Points, in no order, along strands that fork, close into loops and pass close to each other.
Two points are linked if the straight distance between their rows is under 74.3.
fof: [  7 -29  57  -5 -29  29  20  11  -2 -10  23  39 -31  -8 -32   8  -6  19
  20 -21  41  11 -34]
gapo: [  5  12 -15  18  -7   3  26  20 -35  17  15  38  15  27   8  20  -1  12
 -19  10  -9  47   2]
ses: [ -5  22 -18 -15  40 -15   4   2  39  29  -8 -34 -15 -15 -12  12 -40 -13
 -23  19  12  -4  53]
dorup: [ 24  -7   9 -16 -10 -52  18  18 -15  12   6  28   4  15 -24   4   7  23
 -33  -8 -12  21   0]
tosaz: [-12   3 -22  -5  43  18  13 -18  36  21 -19  -1 -10   7 -27   9  15  21
   4   8  19   7 -21]
suvu: [-21  -1  10 -33  -1 -16   7  -1  22 -20   2 -17 -10 -17  11   4 -20  -2
   6   1 -15  -3  -5]
gal: [ 40  -9 -16  30  -4   5 -11 -17 -24 -14  11  10  20  22 -30 -35  22   5
  51 -45 -11 -18 -25]
lisuk: [  4 -20  27 -13 -37 -14 -16 -13 -23 -44  -1   0   7 -17   2  -7  15   0
  13  -6 -29 -37 -18]
gukid: [ 11   9 -18  25  -7  19 -27   6 -32 -19  37  16  52   7  -2 -10  17 -13
  33 -40 -24  -2 -13]
nobe: [ -8  -9 -15  26 -46   5 -47 -18 -36 -25  10 -15  13 -19  24  -2  20 -27
  21 -16 -42 -40  -1]
Tubot: [  2 -36  60 -24 -15 -11  19  -1   2  -6  11  24 -48  -8 -32  -2  -1  27
   1 -21  36   9 -24]
vug: [  5   0 -15  19 -21   8 -43  -8 -34 -32  24  -3  42  -7  -4 -10  17 -29
  33 -34 -33 -26 -12]
tik: [ 31 -12  26   9  -7  -1   1 -16  -5  -9 -35   3 -20   8   5 -29  35  14
 -11  14  -3 -36 -25]
moki: [-19  38  -9 -35  25   3  -3  14  34  15  10 -23   9 -18  33  10 -15   5
  15  22 -17   0  29]
rados: [ -7  40 -23   4   4 -15  -8  31  -6  41  -2  19  36   1  14   9  -2  14
   0   2   0  38  44]
zup: [-15 -47   6   5 -24  40 -40 -23 -13 -44   2 -37  17 -23   5  -8 -19 -44
  42 -24 -19 -35 -27]
memak: [ 14 -33  55 -21  -9 -27  22  -2   0   1   0  13 -41   7 -23   2   6  10
 -39  -3  37   2  -6]
zumum: [ 30   0 -17  50 -13  31   1 -11 -19  -9 -16   3 -11  21  19   3  -1 -15
 -24  22  14  -4 -18]
Zef: [ 25   3 -30  32  -1  14 -14  -3 -15  -2  25  20  32  12 -18 -19  18   3
  43 -48 -12   5 -22]
Zumar: [  9   0 -16  29   8 -22  -2 -19   2   2 -34  -5 -25   0 -19 -20   9  14
 -13 -10  -3  -6  -4]
Nos: [ -8  13 -11 -15  56  10  28  21  16  39  10  -2  14  33 -24  32   7  -3
 -44  42  35   8  36]
Puli: [-17  -7  -1 -47  43 -23  33   9  35  48  32  -1  10  12 -29  26  -8  10
   0  28   9  16  37]
rupe: [ -7  38 -36  19  21  -8 -18  -1  30  37 -28   7  18  -6  -5  -3  13  18
  -2 -12  21  21  21]
zubi: [-10  14 -34  56 -20   5 -31 -20 -15   8 -10   2   3 -12  38 -12   5 -19
  -3 -14  -2   2   6]
zim: [-15  -1  -3 -42  20 -18  34  12  23  20  23  16   4  18 -26  20  -5  16
  -1  11  -1  32  12]
finog: [-27  16  -8 -10 -12 -21 -17   0   5 -22  10 -20   9 -27  24   3 -21  -7
  14  -9 -33 -15   7]
fogo: [  1 -28  42  -8 -25  21  -6   5   5 -19 -23  -5 -27 -15  29  14  -8 -10
 -32  27  22 -21 -17]
zamuf: [  2 -23  -6  10 -25  10  24 -14  -9 -18  17  18 -16  10 -11   4  -9  -6
  12 -12   9  27 -35]
gizup: [ 10  33 -28  15  10 -33 -18  25  12  44 -17  19  28  -2  -5  -3   7  19
 -15  -9   1  26  38]
ribu: [ 21 -14  21 -38   4 -58  17   6   5  13  10  10  -8  10 -19  -4  -1  17
 -26  -6  -8   7  16]
mep: [-32   0  -2 -29  -3 -21   9  -4  22  -9   0 -28 -22 -17  16  16 -47 -18
  -9  21 -15  10  17]
fepi: [-11  -2 -20  19 -10  42 -17 -11   3 -17  -9 -15   7 -11  41   1   0  -9
  24   1 -13 -19 -35]
Soke: [ 17  -8   0  16 -22  -5  13 -10 -11 -12  10  24  -7  16   0   3   9   5
  -5  -4  -5  14 -25]
Daro: [ 25  10 -15  17   0 -46   1  23 -12  29 -10  18  11  11 -16   0   0  13
 -38  -9 -10  17  25]
naz: [  1 -42 -14  23  -5  46 -41 -31 -11 -26   4 -31  11  -9  -3 -27 -20 -44
  57 -36 -13 -40 -29]
supuz: [ -9  25 -39  61 -11  16 -18  -7 -16  16 -16  -6  -1  -8  21  -6 -18 -28
 -23 -16  21  21  30]
Zazov: [ 11   9   3  -8  -7  -7   7  17 -13 -13  21  25  27   9 -11  -3  18  15
  10 -20 -18  16 -17]
ker: [-20 -15 -33  24  -5  14  26 -21  -1   4  14  15 -19  12 -17   2 -20  -7
  14 -13   8  45 -18]
Vadog: [-33 -10  27 -21 -13  34  39  24 -16 -15  25  25   1  12   0  25  -4   0
  12  22  19  45 -12]
rudok: [ 10 -10  16  -1  -7   6  24   7 -12  -8  -3  12 -16  15  -4  16  -6 -13
 -51  22  25  21  -4]
pitur: [-10  32 -22   3  42  20  13  15  16  38  -7   8  10  25 -11  23  11  10
 -29  28  24  20  24]
lebov: [-30  51 -23  -7  -3   6 -19  22 -10  -2   7   0  36 -16  52   8 -14   2
  19   7 -21   6  25]
dav: [  7 -12  -4  -8  23 -34  25   1  11  17  -8  -3 -21   9 -49  10 -22  -6
 -46   3  15  16  28]
tis: [ 19  16 -17  33  20  50   9   9  -4  -5 -29  -2  -9  12  14  16   2 -11
 -34  29  24   9  -7]
panog: [-12 -13  54 -24 -22  39  24  31  -2 -15  34  41  -8   0 -21  18   1   8
  14  -2  34  26 -24]
sifil: [  0 -10  20 -44  10 -27  16  -3  34   3   9 -44 -35 -17   7  11 -46 -21
 -21  29   2  -3  27]
Koba: [-14  30 -24  28  -4 -28 -35  -6  28  13 -35 -20  10 -31  19 -27   5   1
  14 -25  -7 -11  26]
nuvos: [-15 -11  25 -68  36  -6  19  -1  57  20  25 -40 -12 -12   4  11 -13   5
  14  13  10 -14  16]
sego: [ -7  15 -14   8  37  50  18   9  12  14 -20  -1  -4  19   4  23  -1  -5
 -32  35  24  18   0]
mefo: [-15   6 -29   6  16   4  14 -15  22  11   1   3  -6   3 -22   4  -2  13
   9 -11   2  29 -12]
big: [-26 -40  46 -14 -26  44   3  10  21 -10 -17  -7 -37 -18  33  18 -31 -12
 -27  22  37 -10 -19]
lagan: [-26 -20  -6  -8 -18  32 -20 -11   6 -39 -10 -31   6 -32  28   1 -19 -20
  29 -11 -20 -25 -28]
Sede: [  0 -12  31 -40  -5 -38  11   1   9 -17   6  -6 -16  -8  -3  -2  -4   7
  -2  -7  -9  -8  -7]
zut: [ 16 -19  43 -17  -3   4  -5 -11 -22 -16 -35   0 -14  -1  -5 -58  54  33
  18  13  -4 -54 -26]
Mus: [-12 -13  22 -16 -38   2 -30 -13 -15 -45 -19 -23   7 -27  26  -1  16 -10
  12   7 -34 -57  -9]
tagu: [ 26 -25  17   4   3 -27  27  -4  -8  -3 -13  11 -33  13 -36   1  -5  -2
 -51  -2  18  13   0]
Nup: [-18  13 -35  36  -9  21 -12 -13  -7   0   4  -5   3  -5  34  -2  -3 -10
  11 -15 -10   3 -16]
sof: [ -8  26 -29  43  -9  19   6   8 -41  22  11  28  16  24  24  10  -1   4
  -9   1   3  48   9]
nere: [ 26  10 -14  40 -14  -1  -3  -3 -23  -3 -10  16   2  13   9   4   8   0
 -30  11  -6   7 -13]
das: [ -3  -7 -30  52 -43   0 -41 -30 -28  -4   4  -4  -6 -10  34  -8  14 -29
   7  -9 -21 -35  -2]
pav: [  3  29 -21  30  -3 -32 -24  -4   6   7 -30  -3   4 -10   4 -25  17  13
   3 -16 -20 -11   9]
Duned: [-20 -13  38 -20 -13  24  31  20  -4  -3  14  15 -20   6  13  28 -11 -10
 -29  41  30  34  -4]
vani: [ 11   6 -11   4  29 -36   5  -7  18  18 -26 -17 -24   3 -31  -8  -9   8
 -34  -3   3  -2  25]
Mukov: [-18  55  -8 -13  13   0 -16  19   6   9   2 -18  19 -18  52  14 -20   0
   5  31 -16   0  33]
Siga: [  3  18 -11 -18  49  -2  10   4  37  33  -6   6  11  18 -16  15  29  31
 -15  12  16   6   2]
Zole: [ -1  32 -37  56   3  32   0   3 -28  27  -7  11   6  13  15   8  -6 -10
 -13   3  22  43  22]
fug: [ 29   5   9  -6 -12 -19  -7  11 -16 -15  10  24  30   4 -13 -13  38  24
   5 -18 -32 -15 -14]
pib: [-23  18   0 -62  39   7   8  11  49   8  22 -30  12 -19   2  15 -23   1
  34  16 -15  -6  22]
gepet: [  4   6   1 -37  41 -28  23  -2  37  48  30 -29  -8  -8 -15  23 -34  -6
 -10  38   3   5  61]
bomo: [-18   9  -1  -8 -21 -21 -26  -8   3 -29 -19 -25  -1 -28  37   1  -6  -9
   4  13 -35 -42   2]
bar: [ 32  -1  29  -9   0  -8  -8   0 -23 -34  -6   4  29   2 -31 -38  42  21
  31 -21 -20 -30 -22]
vun: [ -5  -9  21 -57  28 -29  13  -9  43  13   5 -42 -30 -12   6   3 -23  -2
  -3  18   8 -14  22]
Lovuz: [-14   4 -11  -4  13  -6  34  23  -9  25  13  30   9  27 -20  26  -3  11
 -22  20  -4  49  12]
Senuf: [ 31 -13  40 -15  17  -2  -3  -2 -16 -26 -22   6   3   1 -33 -52  48  38
  37 -15   5 -32 -24]
tubil: [-27  45 -23  -2   3   0  -6  26 -18  15  14  13  40  -1  31   5   0  10
  20  -5 -14  29  29]
Mesov: [ 21 -26  57  -4 -15   3   0   6   1  -8 -26  -6 -29   0  16 -13  28  -2
 -40  19  22 -37 -16]
Bon: [ 33 -29 -16  30 -11  15 -21 -32 -27 -19   8  -6   2  26 -23 -44  11 -13
  68 -39   1 -45 -26]
puf: [ 26 -42  -2  24 -13  31 -39 -32 -24 -22  10 -19   9  25 -19 -34 -10 -42
  70 -36   2 -52 -31]
zat: [  7 -25  40 -22 -17 -25   1  -5  -9 -29  -5   7 -18 -13 -11 -16  14  11
   8 -11  -2 -20 -17]

How many points has the smallest loop of links through each point below? Write - if it is on no loop.
Tubot | 8
suvu | 7
Daro | 16
vug | 14
zumum | 11

A fork is a point with three links, a tip a point with one. Leave the first point through the second and follow the links. Name the first fork or tip that comes.
zamuf; ker | pitur
big; fogo | Soke
puf; Bon | zubi
Mukov; moki | suvu
supuz; Zole | ses
memak; Tubot | tagu
tagu; dav | Koba
finog; bomo | Sede
Senuf; zut | big
moki; Mukov | gizup

Name the points in between on the shortest way along the links from the first point to the second, in order.
Mukov; finog | moki pib nuvos vun sifil mep suvu
rados; pib | tubil lebov Mukov moki
fogo; mefo | Mesov tik zut Senuf bar fug Zazov Soke zamuf ker
Duned; Zumar | rudok tagu dav vani
